Points, in no order, along strands that fork, close into loops and pass close to each other.
Two points are linked if the straight distance between their rows is under 100. Some points are linked to none.
j688: -26 33 -5 10 2 12 -40 62 15 2 -3 41 19 21 13 -7 31 -3 -32 0 -36 12 15 13
j996: -31 50 11 -61 2 27 -2 19 10 28 18 -38 39 0 24 -28 7 -19 4 -8 0 -2 26 -16
j140: -22 -41 -23 2 -27 42 18 -17 -13 51 10 -23 -47 21 5 -24 -19 9 26 -14 -32
 -22 -12 -43
j141: 33 -30 30 -11 18 -41 -3 -8 23 3 11 -42 -9 32 45 10 -28 -8 29 -12 -24 -34
 13 53
j902: 15 -24 6 -47 -8 -37 1 24 -8 -5 25 -51 -19 38 16 8 -24 4 36 -1 -50 -19 2
 22
j939: -8 23 -4 -3 -27 44 -3 -42 6 -12 13 31 11 3 2 -40 22 -7 -22 -10 19 32 3
 17
j579: 29 44 27 11 83 -22 -14 27 6 -33 -7 20 21 -26 0 20 -17 -1 -11 -14 -9 24 2
 47
j401: -30 4 6 19 -8 35 24 17 3 9 -5 20 1 -5 -11 2 3 15 -27 0 49 42 -29 -22
j528: 6 5 34 15 -7 36 12 -23 33 2 11 16 10 3 15 -38 3 -3 -7 -41 46 51 10 35
j866: 21 17 -20 -27 17 -35 -4 -12 -38 4 -3 -3 -8 -15 -25 -23 24 1 -6 12 -50
 -36 -9 -21
j751: 7 -13 -48 49 -11 -22 -24 -4 -21 -50 -40 41 -33 -10 -38 38 17 17 10 32 9
 -4 14 -15
j383: -20 -29 20 31 -13 18 17 31 28 24 -10 12 3 -2 24 25 5 12 -4 -16 51 9 0
 -13
j183: -19 -47 6 -26 -15 -1 20 -34 -17 35 30 -40 -4 15 -4 -11 -52 -4 -6 12 -23
 -10 -56 -5
j844: 0 39 -1 31 -1 29 -20 1 16 -16 26 3 -40 1 23 -27 25 22 10 -2 -18 23 -10
 15
j955: 0 24 -13 -18 4 -2 13 -18 -32 -55 -17 12 -9 -17 25 38 -19 -10 9 22 29 7
 10 28
j537: -3 -4 -13 -48 -9 -27 -10 34 -10 -21 6 -19 -10 21 29 36 -22 -2 30 15 -14
 -21 36 21
j739: 14 -39 -24 24 -19 7 9 -28 -7 -3 -7 6 -56 -2 -11 26 -17 26 37 8 -9 20 -10
 3
j484: 2 20 15 -39 20 -22 21 -20 -29 18 12 -34 18 -10 -10 -41 -14 -14 -11 12
 -22 -26 -33 -15
j275: 1 -39 -35 60 -48 13 -35 -10 18 24 -23 4 -20 9 -35 -14 28 13 0 2 8 -18
 -18 -47
j825: -42 -20 8 -36 -30 -11 21 0 -17 -35 2 -51 4 14 2 17 -9 -2 8 39 50 -8 -29
 -28
j286: -19 -36 3 11 -44 11 10 -26 3 -21 3 -46 -18 19 22 -12 -11 8 10 9 50 0 -24
 -23
j379: -3 -18 23 8 -5 -14 4 9 21 24 -12 2 36 17 -24 -30 18 -21 -35 -8 2 -34 -25
 -26
j418: 7 17 -27 -22 -10 -15 -5 -6 -12 -26 -19 44 29 -1 19 12 8 -31 -20 -2 15
 -43 34 21
j479: 17 -26 -25 8 -6 -46 -15 36 -27 -35 -27 18 -19 13 -13 47 17 8 8 16 -15
 -26 9 -11
j573: 24 55 5 -27 31 25 7 -26 -8 -1 7 27 10 -32 4 -22 9 -8 -5 -18 -14 23 39 34
j43: 28 8 38 2 32 -4 44 -16 1 -18 10 -33 -1 -23 10 -11 -3 16 12 -14 50 25 -11
 2
j999: -5 -5 -32 16 -14 36 -11 -53 11 35 -14 63 -2 -25 -25 -32 15 -9 -13 -23
 -28 0 13 -1
j585: 19 -21 13 13 -4 -25 19 -19 11 -8 -31 3 13 -6 8 -9 15 -6 3 -16 48 -24 17
 -12
j963: 11 -31 -26 46 -32 0 -24 -64 20 -13 -14 33 14 -11 -27 -23 17 -22 -22 3 25
 -7 4 1
j858: 9 -52 -7 36 -38 -30 -33 -32 15 4 -4 4 12 29 -31 -2 -16 -7 -22 20 -2 -32
 -44 -6
j186: 16 70 47 -12 65 -10 -16 60 24 -44 1 -5 35 -1 12 28 -26 -3 -21 0 18 57 9
 42
j224: -3 43 -16 12 4 26 16 -5 -20 -54 -5 25 -37 -22 11 9 22 15 18 10 31 31 15
 8
j913: -20 37 24 -11 19 21 1 67 25 19 7 8 20 9 19 -12 24 6 -8 -25 -12 30 23 -12
j104: -19 32 4 -13 14 15 14 35 -18 20 -4 46 35 -20 -1 36 -11 -7 -24 8 4 20 -4
 5
j160: -29 32 29 19 -7 18 -8 37 -6 -26 5 3 -6 -8 -20 -16 23 19 -31 23 25 66 -29
 -7
j221: -8 -37 17 20 -10 23 7 -31 26 19 -2 -18 49 33 -31 -71 1 -22 -46 -29 30
 -22 -30 -29
j189: -16 5 -23 -20 0 29 13 -18 -21 41 0 49 17 -20 -7 8 -8 -12 -12 -7 -13 -4
 -1 -1
j124: 7 44 12 7 -19 23 -38 6 11 -42 8 -3 -10 12 7 -64 63 10 -16 -7 -10 20 10 0
j620: -32 11 1 -35 -10 9 -1 34 14 20 7 -25 17 10 45 18 -1 -21 9 -2 -8 -23 27
 -3
j117: -3 6 32 3 18 -8 2 53 21 44 6 -3 30 12 -11 -35 21 9 -22 -24 -16 7 -22 -18
j754: 1 19 -11 17 13 -19 -28 29 -4 -31 -17 45 15 -2 15 14 19 -15 -19 11 -14
 -12 9 28
j911: 3 -2 -6 29 -26 17 -25 -79 12 -29 9 7 -5 0 -14 -63 18 -4 -20 9 24 24 -10
 -2
j988: 4 37 -20 32 25 10 -32 -1 2 -26 13 41 -23 -9 26 3 22 -1 -3 6 -27 23 20 43
j416: -33 -38 -18 39 -47 22 -8 32 24 26 -8 10 -3 28 9 8 18 6 -11 -8 17 -20 -3
 -37
j441: 11 41 22 12 34 34 20 40 21 20 9 3 -20 -14 14 -18 24 24 32 -44 -2 37 30 2
j139: 30 -10 0 49 0 -14 -41 -36 36 -29 -29 45 16 -14 -20 -29 33 -11 -20 -21 17
 3 36 18
j559: -19 -30 -10 11 -43 22 10 -47 8 7 -9 -21 26 23 5 -37 0 -25 -20 -12 47 -27
 -16 -26
j684: 14 52 8 -23 52 12 17 34 0 20 14 -60 -13 -26 35 59 -27 17 45 -1 -9 29 35
 -11
j788: 22 -42 4 -44 -6 -44 28 -12 -24 27 -12 -12 33 17 -34 22 -30 -21 2 -9 -20
 -60 -14 -12
j645: 13 -33 -56 43 -43 -11 -23 -14 -8 -15 -29 15 -28 -2 -65 12 27 12 18 14 9
 -18 7 -53
j444: 17 38 47 -2 21 1 10 9 14 -33 -1 -4 21 -3 17 -9 11 7 -6 -18 55 43 9 33
j333: -46 3 -4 -9 -9 -5 -27 49 14 30 17 16 21 24 11 1 17 -9 -32 17 -46 -35 -14
 0
j192: 45 49 22 -29 57 8 26 10 4 24 9 -42 20 -36 11 22 -16 -1 29 -26 8 20 44 5
j86: -24 -19 -1 -40 -3 3 15 35 3 67 5 -37 18 17 14 0 -5 -17 19 -28 -21 -47 19
 -28
j347: -35 18 20 -14 -3 -14 6 47 1 -54 -14 -34 -14 11 40 36 12 4 13 30 35 7 14
 3
j154: -11 35 32 -8 44 -20 -2 52 5 -47 5 -25 12 -9 36 45 -16 4 5 28 28 32 6 27
j897: 0 -9 -12 -12 9 15 15 23 -14 34 10 -4 -39 -8 11 60 -43 26 49 -6 -23 13 9
 14
j342: 11 -14 18 34 9 12 -3 -34 27 10 10 35 13 -13 22 8 -22 -3 -18 -14 18 35
 -13 54
j247: 24 -58 -6 50 8 -20 -2 -68 24 45 -17 13 5 -16 -53 -30 -5 -4 -13 -21 -21
 -18 -1 -14
j420: 7 -45 21 19 -6 -19 -4 -43 10 11 11 -27 -5 9 0 -24 -35 -7 -17 9 1 -13 -52
 8
j735: -11 7 -47 36 -32 2 -35 -17 -19 -25 -12 54 -30 -7 -16 18 17 3 -12 35 -20
 3 -8 2
j570: -13 -43 4 -17 1 17 40 -9 -17 64 21 -46 -19 5 -5 2 -49 13 28 -9 -29 -2
 -17 -20
j986: 33 -63 -26 24 -25 -57 -22 -4 -11 -9 -19 19 -1 17 -51 34 -5 7 -2 9 -11
 -26 -11 -5
j648: 50 -74 -37 29 -49 -13 -6 -50 0 -16 -8 -8 -47 10 -48 3 -19 30 40 2 -11 13
 0 -6
j586: -4 33 13 -28 33 23 13 -27 -25 31 28 -13 6 -31 -3 -41 -14 6 -8 1 -20 22
 -28 -5
j150: -45 -14 -26 -28 -31 5 -3 35 -28 12 1 -12 -2 12 -30 17 34 -4 -12 24 -20
 -47 -17 -61
j784: 16 32 37 -54 38 -9 36 5 5 22 13 -76 34 -22 19 17 -35 -12 22 -1 7 -2 16
 -17
j105: 6 29 -20 -15 19 5 -5 20 -23 -9 9 11 -24 -5 23 54 -27 3 31 18 -45 -1 29
 29
j310: -37 -32 8 -20 -15 -20 7 30 -4 26 -3 -25 21 21 -27 1 -1 -6 -23 14 -2 -42
 -43 -37
j855: 25 -33 -18 13 7 -29 -12 -37 -10 29 0 11 -5 -9 -32 -28 4 -6 -7 -1 -55 -34
 -19 0
j430: 33 15 39 1 36 -31 -2 -12 23 -17 13 -33 8 5 39 -22 -3 -18 9 -10 2 -23 6
 43
j802: 16 -40 -33 -10 -34 -10 12 -31 -13 -6 -27 35 5 9 -3 33 -9 -16 7 -17 9 -37
 30 18
j662: 40 13 27 6 65 -51 -2 -18 -2 -35 -7 11 5 -22 -6 -5 -9 -13 -7 -4 -4 -12 6
 41
j175: -15 9 -6 21 -21 -10 -15 24 13 -43 -10 -8 -26 21 28 4 42 5 6 17 19 -11 12
 -17
j4: 2 -47 -25 -27 -28 11 14 -3 -23 21 26 8 -42 18 -13 37 -48 26 37 4 -39 18
 -22 11
j548: -32 21 -25 -16 -1 1 -7 53 -30 18 -3 22 1 -4 -23 21 21 -8 -17 26 -42 -27
 -2 -26
j376: 4 -11 38 -29 18 -15 39 15 -3 -4 15 -66 -1 -13 14 10 -18 19 35 3 36 0 -7
 -24
j875: 11 1 -35 39 10 2 -26 -42 -3 8 -8 72 -30 -31 -32 -11 8 8 -16 14 -35 18 11
 9
j262: 11 58 1 16 38 37 9 33 -2 -39 -12 31 -26 -20 -5 2 35 32 22 -27 8 52 35 6
j470: -7 3 4 -46 -12 -24 18 -17 -38 -32 12 -36 -1 -3 12 22 -29 -4 9 50 21 0
 -15 12
j440: -27 39 12 -45 -9 50 9 -11 1 39 27 -13 32 -6 21 -36 -19 -16 -13 -14 4 39
 -4 2

How many points has the smallest loop of links through each point below? Write none if it is on no loop.
j117: 8
j441: 12
j420: none

A fork is a point with three links, a tip a point with one. Leave the first point through the second and follow the links. Name the first fork or tip that comes.
j221 / j559: j913
j175 / j347: j537
j441 / j262: j379

A tip is a point with one link. Name the tips that can be reached along the links from each point below, in the order of the rows.
j739: j86, j247, j648, j175
j117: j124, j802
j751: j140, j104, j160
j43: j139, j684, j342
